Points on a hilly landscape, in no order, each with its height.
From any point a climber takes the steepest step (rise divided by distance) to one of its 2 nearest points. It stops when none of these is higher. Distance is the straight distance between rows; heights are no part of it.
Z589 h=667: [ -15  -53  -57   21   48    6   70  -47    7   -9  -63  -33   51  -24
    4 -100   46  -19    7   14    4   60   40   43  -59    3   55   57
  -51    6   17    5   44    5  -12   42   72  -35]
Z158 h=187: [ 17  18 -28  20  -8 -48 -30  51   2  10  42  33   9 -27 -39  69  45  12
  31  64 -46 -11  23 -37   6 -30 -34  24  15 -31 -34  45 -15 -35   9 -63
  22  -7]
Z975 h=116: [-20  27 -84  57  28 -58  16 -24  10 -26   5 -35  55   6 -12 -34 -26 -72
  -8 -41  25  24 -23  33  -3   4  30 -22  -5  88 -17  -4   0  48 -20  12
  -8 -70]
Z561 h=408: [  6  58  13  10 -10  13  23  33 -69  15  41 -11 -48  44 -17  17 -93 -24
 -38 -92  -1 -39   9  -7  50  18 -12 -79 -53   2  14   1  12  33 -26  10
 -44 -38]
Z805 h=409: [  2  -9  77 -56  28  37  35   4  -1 -31  34  44 -37  50  15  -5 -34  40
  -1  10 -22 -17  27  26  45  16 -15  11 -21 -56  33 -13 -15   9  34   1
 -29  35]
Z129 h=238: [ 16  23 -33  -6 -21 -40 -18  10  32  21  23 -11   5  -5  12  99  84   9
  25  28 -62 -44 -10 -58 -19   2 -33  36  17   5 -38 -33 -57 -36  70 -79
  15  29]
Z410 h=171: [ 11  25 -18  21 -14 -43 -22  38  -6   7  40  15   9 -10  -2  42  17   0
  14  28 -17 -17   0 -35  20 -19 -30 -11  20  -1 -17  24 -16  -1  -5 -28
   1  -7]
Z741 h=81: [-25   4 -97  44  31 -40  30 -35   7 -11 -29 -48  55 -10  -5 -60  16 -64
  -6 -22  25  41 -23  13 -29   0  40   0 -13  76   4  -8  18  45 -25  20
  31 -46]
Z631 h=359: [ 18   0  52 -14 -16  16  23  -4  21 -36  30  22  -8  24  34  64  15  16
  14   6 -14 -35   5 -15  18   9 -28 -17  16 -12 -16 -25 -36 -19  35 -27
  -2  43]
Z616 h=326: [ -7 -17  46 -31  27  10  22  25 -40 -23  -4  77 -13  11 -14  24   7  60
  43  37 -35  28  53  13   4  -8  19  19 -48 -68  17  17  18 -35   6  -1
  23  27]
Z583 h=532: [ 17 -33  85  25 -40  69  34 -34  41 -28 -25  20   5 -19  26  30  36  43
  62  36  11  -6  19 -14 -29  -3 -23   2  34 -20 -38 -15  -5 -58  -7  12
  44  88]
Z83 h=432: [  5 -33  42 -33 -14  48 -60  40 -11  68 -52   1 -63 -50 -27  31  31  53
  23  -3  -9  30  -7  -9 -66  -3 -13  29   4 -91 -16  11  20 -51  -1   4
  18  56]
Z139 h=153: [-32   9 -65  31  26 -52 -15 -12  24 -38   9 -28  39   9  -2 -18 -42 -52
  -5 -48  40   2 -28  54  -5  39  22 -26   7  56 -15 -11 -25  46  12  -2
 -52 -58]
Z664 h=179: [ 21  34  -3  18 -21  -2  20   0 -50  -7  28  -1   2  23   6  32 -22 -22
   3  -8  -4  -9  -1 -55  38 -18 -12 -51 -18  15   5 -23  15  15 -32   7
  16   9]
Z852 h=465: [ -3  22  23 -52  31  -7 -32  67 -58  26  38  35 -63  24 -26  17 -66  34
 -37 -44  -6 -23  22  30  31  14  -1 -10 -30 -53  18  35   0   5  16  -8
 -53 -39]
Z674 h=557: [-34 -22 -44   5  20   6  -2 -17  13  -4 -66 -25  43 -37  11 -46  39  -6
  14  -7  31  35  -6  21 -70  15  22  -3  -2  34   5 -18  20  15 -13  25
  11  -6]
Z259 h=278: [ -5  12 -26  -3   3   0  54 -16 -13 -49  16 -13  11  62  19  17 -47 -42
 -11 -56  17 -27 -25   1  46  40  25 -66 -37  30  10 -83  -1  30  15   0
 -42  13]
Z509 h=504: [-12 -29   7  57   5   9  -3 -60  89 -23 -13  -1  63 -25  13 -41  17 -13
  22  39  47   0 -10  50 -17  -4  -1  11  52  63 -33  14 -17 -12   1  13
   2  -8]
Z465 h=302: [  3  -9  19 -18  -6  46  39 -24 -29 -23 -31   1  10   0  18 -13  -1  17
  24  11  -7  19  24 -21 -11  -4  12  -7 -28 -12  36 -43  36   6  -5  29
  36  51]
Z612 h=406: [ 41  -3  20  -6 -18  56  -1 -21 -43  30  -6  -9 -30  -7 -27 -12  21   3
   4  24 -24  19  15 -79  13 -47 -12   5 -18 -36  32 -14  68  -6 -39  30
  69  52]
Z277 h=219: [-18  36 -50  15  32 -69  27   7 -56 -27  22 -18  20  37   0 -32 -64 -30
 -25 -26  -4  34 -27   0  51   3  30 -14 -33  39  37  -9   6  44 -23 -10
 -20 -45]
Z627 h=220: [-24  10  -8   9 -12  -3 -43 -32 106  -2  16 -31 -10  10   2 -16 -42 -60
 -49 -26  61 -33 -66  45  28  38 -21 -24  72  50 -13  -4 -44  22   0  10
 -75 -31]
Z298 h=559: [-33 -34 -25  27  -1 -13 -14 -34  87 -10  -4  -8  54 -21  33   4  38   1
  15  32  37  -2 -35   4 -22  -3  -6  14  66  62 -18 -22 -46 -14  39 -22
  -6  21]
Z169 h=509: [ 54  16  43  50 -34  30  44 -53  25 -47  19  15   7  39   3 -35 -28 -36
   7   8   5 -24  17 -19  54 -25 -17 -43  20  54 -19   9  13   6 -48  39
  29   7]
Z562 h=265: [ 35   9  -2  36 -55 -15 -14  -8  58   7  31  -2  19 -14  17  71  71  -5
  16  40 -24 -45 -22 -67  -3 -21 -50  24  59  22 -54 -14 -60 -29  42 -53
  26  35]
Z750 h=319: [ 31  15  43  30 -42  31 -53  31  30   9 -16  33 -39 -40 -26  20   0  12
  -2 -18  27 -46  28  37 -22 -24  -9 -35  49 -29 -61  91  -7 -35 -24   1
 -33 -46]
Z788 h=138: [ 29  43  22 -58  13  -9 -24  -5  37   3  65   5 -38  39 -12  75  26   7
 -34  39 -63 -54  13 -18  50  12 -28  53  24 -32  -7  21 -57 -17  65 -70
 -33 -12]
Z781 h=588: [ 34 -33  52  44 -46  82  57 -58  43 -45 -40  22  26  -6  27   7  32   2
  46   3  30 -15  25  -4 -28   7  -9 -34  17  22 -38 -51   4 -38  -8  31
  38  77]
Z448 h=237: [-21  23 -18 -12  -1 -25  14  94 -87  -3   9  47  -9  -2 -29  69  -7  -6
  44 -17 -32  -6  44   4 -17   9  19 -52 -72 -34 -10   6  20  -2  -4 -30
  -1  -5]
Z209 h=218: [-10  33  -4   4  15 -53  27  60 -78 -28  44  63   6  16 -16  34 -25  -3
  34  13 -41   5  46  -4  32 -11  11 -28 -61 -13   2  22  27   4 -10 -15
  18 -26]
Z165 h=272: [ -6   8 -41  -5  18 -16  28 -12 -48   6 -29 -12  12  25 -10 -85  -9 -19
 -28 -11 -12  37  11   5  -2  -7  44  20 -37   5  43   4  53  31 -34  37
  30 -41]
Z937 h=258: [  6  27  17  -1 -23   2   2  63 -71  13   1  31 -38  -7 -18  42  -4  -3
  21 -46 -10 -19  37  -3 -16  10  -4 -74 -44 -38 -25  16  17   6 -25 -16
 -15 -16]
Z875 h=86: [-22   0  11 -52   1 -35   2 -20  58 -10  31 -33 -14  54  41  18 -21 -11
 -51  11 -19 -29 -71 -16  51  34 -27  35  35   1  24 -44 -66   9  61 -38
 -49  11]
Z628 h=658: [-40  -6 -54 -26  40 -40  22  39 -72 -12 -31   0  26  11  -2 -16  -5   7
  17 -31   2  35   7  14 -30  46  54  -3 -58   1  38 -29  15  36   4  -4
 -20 -11]
Z710 h=624: [-27  30 -36 -19   0 -56 -33  41 -30  18  28 -22   1   8   6  44 -14  -2
 -30 -32   3  -3 -36 -17  23  23  -9 -20  -3  11   5   2 -25  11   8 -34
 -52 -28]
Z988 h=586: [  2 -11 -25  47 -30  39  24 -58  24  -2 -60 -29  38 -29  10 -28  52 -38
  17  26  21  21  -8 -35 -31 -28   5 -11  22  62  -3 -22  38  -8 -45  39
  70  29]
Z501 h=428: [ -8   3 -81  46   9 -44  52  -8 -22 -49  13   0  67  30  20  28 -14 -26
  18  -8  10  15 -34 -27  22   3  39 -51 -22  75  -5 -67   1  15  20 -15
  12   0]
Z29 h=251: [ 15  -4  35 -40 -14  65 -11   6 -37  46 -18  -6 -51 -13  15  12  11  33
 -20 -47   6  -4  -4 -44 -17   7 -24 -17 -17 -62  31 -46  18   6  -8  19
   9  60]
Z898 h=33: [-15 -26  -6 -27  -4 -13 -70  16   7  46 -17 -25  -8 -45   3  -8  26  37
 -15  34   2  30 -31  -8 -33 -25 -20  56  42 -18  21  35  -8 -16   8 -10
 -14   8]
Z50 h=533: [-15  -8 -45  28  29 -57  34  25 -18 -60 -10  36  63  -6   9   3  -7   8
  47   2   8  10  30  42 -11  21  54 -15 -41  29 -16   3  -2  25  20 -10
 -14 -37]
Z519 h=384: [ 14  28  -5  33 -16  10 -25 -51  13  25  15 -41  17   2   1 -61 -14 -38
 -36  11  10  19 -42 -42  33 -48 -22   4  51  56  25  20   9  20 -65  43
  26 -10]
Z30 h=407: [  21  -29    1  -40    7   11  -69   89  -37   76  -28   17  -73  -45
  -62   45   30   31   27    1  -28   21    1    3  -45  -10  -10   24
  -23 -104  -29   32   30  -48    2  -16   16   35]
Z140 h=45: [-42 -36  -3 -32  26 -16 -71 -11  37  46   0 -49   2 -37  18 -43   6  39
 -46  34  19  40 -59  -7 -35 -15  -8  78  55  10  43   8 -23   0  22 -11
 -12   6]
Z619 h=637: [ 14  -1  -9  28  38 -19  45 -44  16 -56   8   2  48  11  -6 -73 -24 -42
  14 -15   6  -5  50  91  10  15  51  12 -28   4 -24  39  10  36  -5  49
   1 -81]
Z828 h=488: [ -14   35  -18    1   -9  -12   -9   40  -55   22   -3  -20  -27   14
  -25  -24  -58  -25  -27 -108   17  -21   13   45  -14   32    3  -54
  -37   -2  -21   15   23   37  -27   22  -43  -85]
Z920 h=337: [ 17  23  15  44 -35   0 -21  49  -2  -9 -18  51 -18 -43 -29  25  -3   1
  35 -17   7 -25  44  44 -32 -14   7 -46  12 -13 -65  84   5 -27 -31  -2
 -11 -50]
Z66 h=609: [-43 -35 -12   3  -4 -17 -30 -12  68   3 -35 -16  38 -53  18   2  51  52
   9  51  25  20 -20   5 -52 -13   0  56  51  20  -2  10 -33 -28  30 -41
  -4  14]
Z677 h=328: [  6 -11  19  -6 -16  27  27 -31  -4 -26  14   5  12  12  28  15  10  13
  12  20  -4  -5 -11 -42  12  -6  -8 -12   6   2  20 -38  -1  -5   8  10
  21  62]
Z989 h=666: [-11  -3  28 -16  37  -8  35  18 -33 -48   6  50   7  31  -2 -28 -47  19
  16 -11 -14   3  47  73  23  27  34 -10 -51 -29  19  12  16  28  14  18
 -23 -36]
Z79 h=299: [ 27   8  44   6 -46  38 -42   7  69 -12 -17  23 -39 -34   3  26  13  19
 -25 -11  52 -61  17  27 -13  12 -26 -25  77 -13 -50  48 -47 -35  -3 -13
 -58  -4]
Z714 h=190: [-24   8 -23  25  17  -6  -9 -45  71 -17  16 -40  12  22 -10 -45 -45 -80
 -32 -38  48 -10 -44  64  20  33  -2 -36  35  58  -9  -9 -17  45  -5  27
 -52 -43]
Z287 h=436: [ 38  17  26   9 -34  71   2 -25 -31  29  -1 -10 -25   8  -2 -17   2 -11
 -18 -18  -3 -11   0 -62  33 -28 -21 -29  -4  -8  24 -14  47   9 -47  42
  40  42]
Z383 h=351: [  5   6 -22  28  -8 -14 -51 -20   6  51  24 -41  13 -29  -2 -21  16 -20
 -27  34  11  36 -58 -65  15 -49 -23  24  45  44  24  13   2  17 -43   7
  31   7]
Z363 h=531: [-16   3  30 -34  -4  25  -1  27  -5   8 -18  10 -27   0  29  24  -9  27
 -10 -48  19 -14   0  22 -31  36  -7 -28  -5 -34   5 -16 -15  12  12   4
 -48  17]
Z877 h=495: [ -9   6  17 -40  19  -2 -22  44 -45  20 -21  20 -28   5 -13 -13 -38  32
 -13 -46   9  -1  12  32 -13  17   8 -22 -17 -39  15  14   8  14   1   5
 -38 -23]
Z523 h=379: [ 48 -10  25  23 -20  33 -14  -9 -17  23  15  10  -4 -22 -18  14  42   8
  33  61 -21  28   4 -67   7 -49 -36  15  12 -16  -8  16  24 -12 -35  10
  67  43]
Z361 h=280: [ 17 -14  24 -38  -9  72  20  20 -75  27 -37   2 -51  -5 -25  23  16  25
  11 -19 -25   5  31 -47  -9  -2  -9 -13 -59 -70  39 -49  54  -8 -16  23
  44  76]
Z867 h=23: [-10 -21 -25 -31   8 -25 -79  30  -9  73  22 -40 -17 -44  -7  21  50  22
 -21  24 -23  37 -42 -50 -29  -9 -27  70  19 -38  10  17 -10  -9  23 -42
   7  24]
Z152 h=191: [ 39   2  56 -36   2  60 -73  51  -2  51  18  35 -96  -8 -29  16 -17  47
 -50 -23   5 -41  16   2   5 -29 -44   8  27 -85 -24  54 -10 -35   5  -6
 -39  -7]
Z862 h=12: [ -1   4 -65 -10  19 -73 -79  50 -10  61  42 -14   3 -30 -28  37  40   1
 -19  44 -26  13 -28 -46  -8 -16 -24  61  25 -20  10  45 -16  -2  18 -60
  -8 -26]
Z601 h=279: [ 20  33  26  33 -32  32  34  28 -39 -23  -7  42 -28   2  -9  22 -18  -9
  25 -55   2 -32  50  20 -12   3   5 -82 -32 -15 -40  20  25  17 -34  15
   4 -23]
Z849 h=388: [  4 -19 -25 -26  20 -55 -60 116 -57  73 -28  31 -39 -37 -72  36  17   6
  30  43 -34  43  18  12 -25 -16  10  31 -48 -81 -18  42  48 -42 -12 -27
  20  10]
Z662 h=158: [ 20  37   7  14 -26  -2 -14   0  -5   1  37 -12   0   5  11  34   4 -21
  -1 -19   9 -25 -25 -43  30  -1 -38 -43  26  26 -14 -13 -19   6 -22 -11
 -14  28]
Z336 h=715: [  5  57  -6  15 -20  -4 -22  -9 -26  39  24 -47 -31  38 -27 -46 -80 -56
 -76 -84   5  -4 -35  -6  45 -20 -13 -43  -4  33  19  18  28  28 -61  42
 -13 -71]
Z345 h=316: [  8   9 -20  -6  25  16  70 -16 -44 -65   0   8  15  48  14  -9 -42 -10
  22 -41  -2  -9  24  21  22  43  42 -55 -69   7  16 -70  17  44  16  19
 -16   1]
Z833 h=358: [ 19 -19  34  19   1   3 -15   9   2   3   0  40   6 -23 -14  15  32  36
  55  85 -27  31  22 -22   2 -44 -12  37   7 -24  -4  38  15 -38 -16   2
  60  28]
Z507 h=774: [  7  49 -15   8 -10 -14 -36  24 -88  57  40 -39 -36  25 -41 -24 -70 -35
 -55 -69 -12   2 -18 -31  51 -27 -18 -42 -30   6  12  22  35  24 -52  20
 -10 -58]
Z539 h=551: [ 29 -13  66  41 -31  49  42 -68  69 -44  37   5  24  55  20 -32 -28 -41
  11  32  23 -36 -16  -6  78 -18 -30 -20  44  58  -7 -15 -11  -3 -20  34
  13  35]
Z739 h=312: [ 18 -29   2 -15  15   3 -19  -3 -41  57 -26 -21 -10 -34 -22 -45  25  23
   5  69 -27  59   3 -44 -11 -53  -1  64 -16 -27  40  19  58 -17 -30  29
  81  30]
Z558 h=458: [-21 -30 -12  40  19 -17   4 -54  50  -5 -14 -18  55 -21  23 -66  13  13
  10  69  22  32 -13  16  -3 -36  14  51  30  71  13  19 -14  -2  -7   5
  32  -6]
Z346 h=377: [-34 -56  44 -48  18  33 -43  -3  14  38 -68  -9 -29 -51  -6 -36  12  76
   1  -5  11  42  -6  44 -70  13   5  66  14 -57  18  18  14 -44  19  15
   0  31]
Z822 h=163: [  0  36  -3 -66 -11 -10 -74  25  29  31  24 -34 -46   4   0  38   7  13
 -76 -23  -5 -53 -29  -8  23  25 -30  26  55 -28   8  28 -57  -2  41 -56
 -83 -26]
Z255 h=215: [-12   1 -40 -32   6 -49  -4  53 -11  21  12   1  10 -10   6  89  84  18
  35  47 -66   3  -1 -53 -33  21 -16  49 -22 -25  -9 -30 -35 -18  63 -80
  26  33]
Z802 h=580: [  6  15 -36  40  18 -50  48  -7 -20 -59  -1  18  52   7  -8 -25 -19 -24
  36 -15  -4   2  40  43   3   9  50 -23 -47  25 -31  19  30  33 -18  26
   9 -63]
Z916 h=216: [-10  -3  19 -14   8   6  31 -24  15 -40  19   7   8  46  21 -28 -35  -3
  -7   5   8  -1  -9  29  38   9   8 -19 -10   4  31 -30 -11  37   8  18
 -34   9]
Z143 h=352: [ 27  15  23   8   0  41  70   4 -21 -52   7  20 -20  43  16   1 -51 -15
  16 -67   9 -41  46  49  17  42  24 -80 -60 -16 -12 -34  19  41   2  25
 -35  -6]
Z685 h=479: [-16  -1 -54  16  -5 -41  38  25 -16 -40   6  20  53   9  21  47   9   1
  32  -2  -1  -4  -8  -3  -1  12  19 -36 -26  43 -20 -43  -9  12  30 -27
 -13   6]
Z678 h=686: [ -2   1   6  13  36 -48  13   4  -4 -53  18  49  30  11  -6 -52 -43   5
  16   3   0   3  52  96  23  15  62  18 -44 -12  -5  53   7  18   7  11
 -31 -76]
Z245 h=374: [ 12  -5 -22  10   4 -54 -42  71 -31  54 -27  36 -19 -42 -49  -3  15  16
  26  49 -25  37  25  14 -29 -40  10  30 -28 -42  -9  75  34 -29 -32  -3
  36 -21]
Z948 h=576: [-34  21 -35  -4  11 -55 -36  41 -15  -8  18   2  10   0 -12  -2 -44  -1
 -18 -30  18  -3 -10  29   7  18  21 -12   8  18   3  35  -6  23   1 -17
 -58 -66]
Z63 h=615: [-32 -27  33 -70  14  16 -12  26  20 -20 -37  24 -24 -11  13  27  16  78
   4   7  -5  -4  21  48 -41  28  17  45  17 -70  14   8 -34 -37  62 -30
 -43  21]
Z846 h=309: [ 20  27   8  65 -44   5  11  19   0 -40 -11  33  -9 -27  -6  32  -5 -32
  40 -49  17 -46  52  42 -42  16  10 -91  -4  18 -88  31  12   5 -34   1
 -10 -49]
Z60 h=246: [-18  24 -53  10  39 -78  11  14 -57   4   4  -6  21  23  -6 -74 -55 -24
 -32 -17  -9  39   3  25  20   4  53  22 -46  27  40  21  28  35 -34  19
   6 -86]
Z171 h=524: [ 20   1 -22  55 -42  22  15 -30  12  -3 -24 -15  40 -23  14  12  48 -32
  28  25  13  -4 -18 -69  -3 -26 -12 -34  18  73 -22 -38  19  -2 -37  18
  64  54]
Z641 h=742: [ -9 -48 -49  31  26  49  89 -91  42 -19 -66 -46  63 -16   0 -78  55 -39
   8  13   8  28  31  18 -53 -14  46  27 -11  36  -1 -21  48   8 -10  41
  82 -16]
Z115 h=613: [-47 -55 -60   3  48  17  28 -48  17  10 -75 -54  43 -45   5 -83  48 -10
   3   1  30  60   0  33 -90  15  46  46 -14  32  22 -14  28   9  -3  33
  43 -14]
Z853 h=460: [  3 -30  49   0 -37  49 -17  10   1  32 -50  -1 -28 -52  -6  23  49  38
  55  28  -4  30   4 -17 -57 -20 -22  29  12 -59 -13   9  11 -47 -10  11
  36  65]
Z452 h=674: [ -2  42 -44 -14  18 -65 -54  45 -80  54  65 -37  -4  -1 -26  30 -19 -21
 -30 -17 -18  20 -35 -54  29 -11 -20   4 -19  -6  15  17  -1  16 -10 -26
 -23 -31]
Z543 h=357: [  2  16  -9  29 -12 -46 -24  66 -38  20 -28  42 -11 -27 -47  11  -5  -6
  30   5 -12   2  39  31 -25 -18  21 -18 -27 -18 -35  74  34 -14 -41   8
  11 -60]
Z932 h=199: [ -7  -9 -33 -16  11 -60 -26  66  -9  26  10  26  -4 -27 -28  81  64  16
  31  65 -60  19  29 -38 -18  -3 -10  53 -21 -54  -5  24 -15 -30  34 -75
  20   5]
Z397 h=59: [-40 -18   1 -32  28 -32 -17 -19  39  19  22 -33   9   4  30 -23  -6  27
 -40  53  -5  27 -48 -17  13  -9  -9  80  40  12  60   2 -49   4  41 -34
 -15  14]
Z796 h=650: [-42 -45   4 -32  -1   3 -24   3  47 -10 -53  -5   8 -44  25  30  43  66
  14  22   8  13   7  33 -62  30   8  56  31 -34   1   4 -41 -46  56 -35
 -28  35]
Z940 h=525: [ 39 -14  48  56 -57  64  45 -62  59 -35  -3  18   7  10  36  22  19 -38
   9 -15  54 -48  16 -14  12  15 -15 -61  37  59 -52 -60  -8 -21  -4  35
  23  69]
Z813 h=594: [ 10 -45  62  26 -19  63  45 -94  78 -41   8  -7  31  26  15 -45  -9 -24
  16  35  30 -15 -10  20  31  -1 -15  -9  44  43 -20 -27  -6 -11   3  34
  11  47]
Z712 h=342: [ -1 -29  60  -2  13  18  23  -2  -4 -17 -22  48   8 -13 -10  10  22  69
  54  67 -25  37  45  11 -16 -27   7  45 -11 -52  16  20  16 -44   1   3
  41  37]
Z626 h=149: [ 14  33   0 -67  -7 -14 -41  12  51  -7  25 -23 -27  24   2  48  21  21
 -57  20 -30 -55   0   7  35   4 -13  52  43 -30  -2  24 -76 -23  68 -75
 -63 -25]
Z889 h=178: [ 24  14  23 -58   2  11 -79  38   8  46  32   2 -66  -8 -25  20  -4  43
 -65 -12   2 -31  -4   4  18  -8 -33  25  40 -62  -9  51 -24 -20  21 -22
 -55 -23]
Z302 h=293: [  0   2 -27  -1  10 -24   3   5 -56  33 -26  -3   6  -3 -12 -51   9   3
  -4  37 -13  49   3 -14  -1 -32  22  36 -33   4  45  14  54   5 -40  34
  53  -4]
Z238 h=103: [  3  34   0 -44 -13 -41  -8 -24  65   1  46 -41 -18  57  28  48  12 -22
 -43  15 -42 -65 -65 -33  56  19 -26  37  41  35  -4 -42 -82  -4  82 -62
 -38  11]
Z803 h=493: [  6 -23  31  20 -37  25  -2  -3  24   2 -23   6   5 -39  21  40  57  34
  49  34   4  -9   3 -24 -38  -6 -25   0  24 -19 -27 -10 -18 -40   2 -11
  23  60]
Z499 h=245: [  0  19   0  12  -6  12  34 -40  22 -35  20 -22  -9  54  13 -19 -60 -53
 -26 -35  28 -25 -42   9  61  29  -2 -45   9  29  17 -57  -8  39 -18  23
 -45  -5]
Z44 h=573: [-15 -14  45 -59   1  30   6   8  29 -23 -23   6 -17   8  40  31  17  47
  -5 -23  14 -33  -1  22 -23  55  -5   1   2 -37  -2 -28 -39 -15  48 -14
 -48  40]
Z230 h=51: [ -31  -15 -107    6   53   -5   47  -49   -5   -7  -50  -59   45   -7
  -15  -89   23  -78  -32  -43   23   55    1   24  -42   16   62   17
  -27   44   17  -31   29   36  -16   35   38  -54]
Z505 h=306: [  7 -25  44 -29  11  50  29  30 -59   5 -29  54 -49  -2 -16  26  13  50
  47  17 -31  31  46  -2 -23 -11   7  -6 -54 -85  21 -18  36 -29  -6  11
  46  66]
Z876 h=123: [ 20  38  -2 -43  16 -36 -24 -25  42   8  62 -26 -11  34  14  65  46   0
 -24  40 -78 -49 -27 -51  35   8 -28  71  27   6  -5 -16 -65  -7  88 -74
  -6   9]
Z777 h=383: [  7  -2  46 -22   8   3  17  16  15 -34  28  44  -7  21  14  26  -2  32
  11  15 -15 -28  31  24  27   6  -7  -7   4 -35   5   0 -14 -10  18 -19
 -23  11]
Z215 h=381: [ 20  44  34  -2 -14  48  61  20 -49 -25  28  21 -45  48   3  19 -77 -13
 -10 -73  -2 -56  36   7  49  22  -3 -88 -61  -8   2 -17  10  31 -19  14
 -28 -16]
Z108 h=660: [  4 -21 -15  48 -22  65  77 -76  38 -25 -71 -22  53 -22  -3 -67  56 -32
  16  24  -3  26  32  -8 -35 -28  16  14   5  34  -8  -3  63 -21 -48  49
  86   3]
Z468 h=469: [ 42  14   7  72 -61  29  24 -32  21 -17  -3  19  26 -11  19  31  21 -45
  28 -16  38 -35   6 -41   3 -10 -23 -79  28  66 -51 -28   4 -18 -35  21
  36  40]
Z251 h=200: [ 10  48  17  15  -5 -15  41  19 -61 -47  42  49   5  34  -2  30 -39 -12
  28   0 -26 -21  45 -18  59 -13   8 -67 -41  10  -4   7  20  18 -17   2
  14 -10]
Z19 h=192: [-23  10 -13 -20  39 -49  25 -15 -16 -39  38  -8  11  63  21 -32 -71 -18
 -22  -2  -3  14 -44  25  71  18  27   3 -18  16  54 -27 -12  38   9   1
 -49 -23]
Z435 h=290: [  4 -17 -15  24 -26 -24 -29 -21  79  24  25 -17  24 -26  16  30  61  16
   0  64 -16 -15 -32 -65  -8 -38 -50  68  75  36 -25  -4 -60 -36  45 -54
  18  20]
Z266 h=320: [-15 -18 -22  33  -7 -22 -37 -29  55  28  16 -27  33 -36  23  -7  31   3
  -2  61   9  24 -53 -52   3 -43 -31  56  63  58  14   7 -31  -5  -4 -21
  29  28]
Z359 h=603: [-37 -19 -71 -12  42 -38  14  10 -38  -1 -57 -25  35 -13  -8 -55  15 -16
   4 -37  20  43   6  38 -64  46  52   7 -36  23  16 -12  20  35  -4  19
  -9 -40]
Z213 h=423: [  0   5 -11  42  10 -25  -7 -50  38   5   8 -17  39  -8   5 -78  -9 -19
 -13  45  19  35 -30   0  25 -42  -2  25  34  73  23  38   1  15 -36  19
  40 -29]
Z748 h=330: [ -8 -52  28 -23  11  20  -7 -38  -6  43 -48 -22  -6 -47   1 -69  12  54
   4  52 -12  71  -2  -9 -40 -38   5  90   3 -22  43  18  50 -36 -22  35
  77  23]
Z177 h=528: [-21  27 -39  -3  14 -45 -22  37 -43  14 -17  -7   5  -5 -29 -46 -41 -16
 -21 -70  19   9  13  51 -33  32  35 -15 -25   5 -12  39  21  32  -9  20
 -41 -97]
Z683 h=447: [   1   57    2   24  -21   19   30   11  -37   -4    8  -21  -37   24
  -17  -12  -77  -55  -30 -108   16  -38   18   27    4   28   -1  -94
  -44   20  -34    1   13   44  -44   25  -37  -76]
Z100 h=225: [ 43  -6  61 -39 -22  61 -51   0  -1  69  10  -6 -73 -20   5  30  12  34
 -33 -33   4 -19 -10 -35 -23   1 -57  18  17 -72  -5  -4  -5 -14   0  15
 -20  51]
Z707 h=721: [   1   51  -22  -17    1  -19  -27   43 -101   52   35  -33  -23   14
  -32   22  -35  -23  -29  -56  -10    3  -19  -51   31   -2  -15  -43
  -50  -16   25   -6   14   17  -27   -2  -16  -17]
Z591 h=206: [ 63  -2  60 -21 -14  63 -56  33   6  56  30  26 -94 -17 -17  68  31  28
 -25 -19 -16 -38   6 -29  -7 -11 -57  18  22 -95 -36  43  -7 -43   3 -17
  -5  32]
Z272 h=71: [-26  -8  21 -69  17 -32  -9 -21  24  -5  45 -17  -9  41  28  -7 -23  17
 -40  44 -30   0 -41  -8  54   3 -11  64  27 -19  52  -7 -48   9  44 -33
 -36   9]
Z355 h=430: [-30 -44 -61  26  28 -32  47 -26  24 -41   4  -6  64  28  41  -1   3  -9
  15  15  20  26 -46   8  -2   9  32  -6 -10  80   4 -80 -28  13  47 -16
   6  21]
Z151 h=249: [  1   4   8  19 -40   5 -18 -24  98 -21  15  -1  -3   9  17  16 -11 -45
 -21 -33  64 -64 -32  34  18  47 -24 -45  65  46 -44 -19 -51  -4  15   5
 -65   0]
Z726 h=536: [ -16  -70   26   25   27   39   60 -105   74  -55    9  -21   55   35
   20  -59  -28  -29   16   58   22    9  -27   48   34   -2   21   20
   21   58    9  -46  -12    8   33   26   20   33]
Z755 h=483: [-20 -55 -20  14  31  18  52 -75  44 -45  -2 -12  59  12  35 -33  -2   0
  22  34  29  34 -23  27   1   5  33  11   3  57  12 -67  -6  19  37   6
  17  30]
Z250 h=472: [ 49  29  30  32 -34  64  37 -52  -6 -16  14  -4  -2  44   0 -35 -29 -38
 -22  -5  -4 -20   0 -66  63 -40 -14 -45   9  22  24 -13  32  19 -58  48
  41  22]
Z724 h=275: [  6  21  10  27 -47  15 -20   1  84 -16  -6  18  -5 -16  28  54  12 -20
 -17 -29  52 -74   2  24  -7  23 -27 -47  67  27 -58  19 -54 -15   8 -20
 -63 -10]
Z904 h=710: [-26   9 -13 -21  51 -39  28  38 -73 -32   5  41  11  29   4 -11 -35  13
  18  -3 -18  30  39  29  12  24  55   6 -76 -18  40 -13  14  16  21   1
 -12 -15]
Z971 h=350: [-18 -58  45 -28  -5  39 -40 -42  17  46 -51 -25 -13 -52   3 -72   4  45
  -9  13   2  52 -17  18 -61 -23  -8  75  32 -13  24  17  33 -30 -16  50
  33  22]
Z462 h=402: [-21 -39  37 -61  -7  45 -44  13  -8  46 -63 -11 -43 -43   8  -2  26  55
   0 -32  17  22  -7   5 -80  19  -8  23   5 -57  13 -15   6 -18   0  19
 -13  43]
Z111 h=437: [ -4   9  49 -59  37   4  26  49 -29 -18  42  47 -49  63  -3   2 -73  26
 -25 -27 -22 -27  26  41  56  22   1 -21 -38 -56  37   0  -1  18  25   1
 -45 -18]

For each start below, name the point where the climber stops.
Z158 | Z796
Z215 | Z507
Z898 | Z813
Z805 | Z796
Z383 | Z796
Z29 | Z813
Z788 | Z813
Z151 | Z781
Z937 | Z781
Z302 | Z781

Call two points neighbours if one is among the 2 nearest of the other. Go from one point of each pair to the other, from neighbour to neighbour, staying as high as possible. Name the lowest point that can't be avoided.
Z678 / Z781 | Z468
Z507 / Z641 | Z19
Z813 / Z904 | Z501
Z678 / Z641 | Z674
Z904 / Z678 | Z989

Two climbers start at each pair of points below. Name the first point that both come to, or write never.
Z664 / Z277 | Z83
Z867 / Z410 | never
Z916 / Z19 | never
Z139 / Z60 | Z83
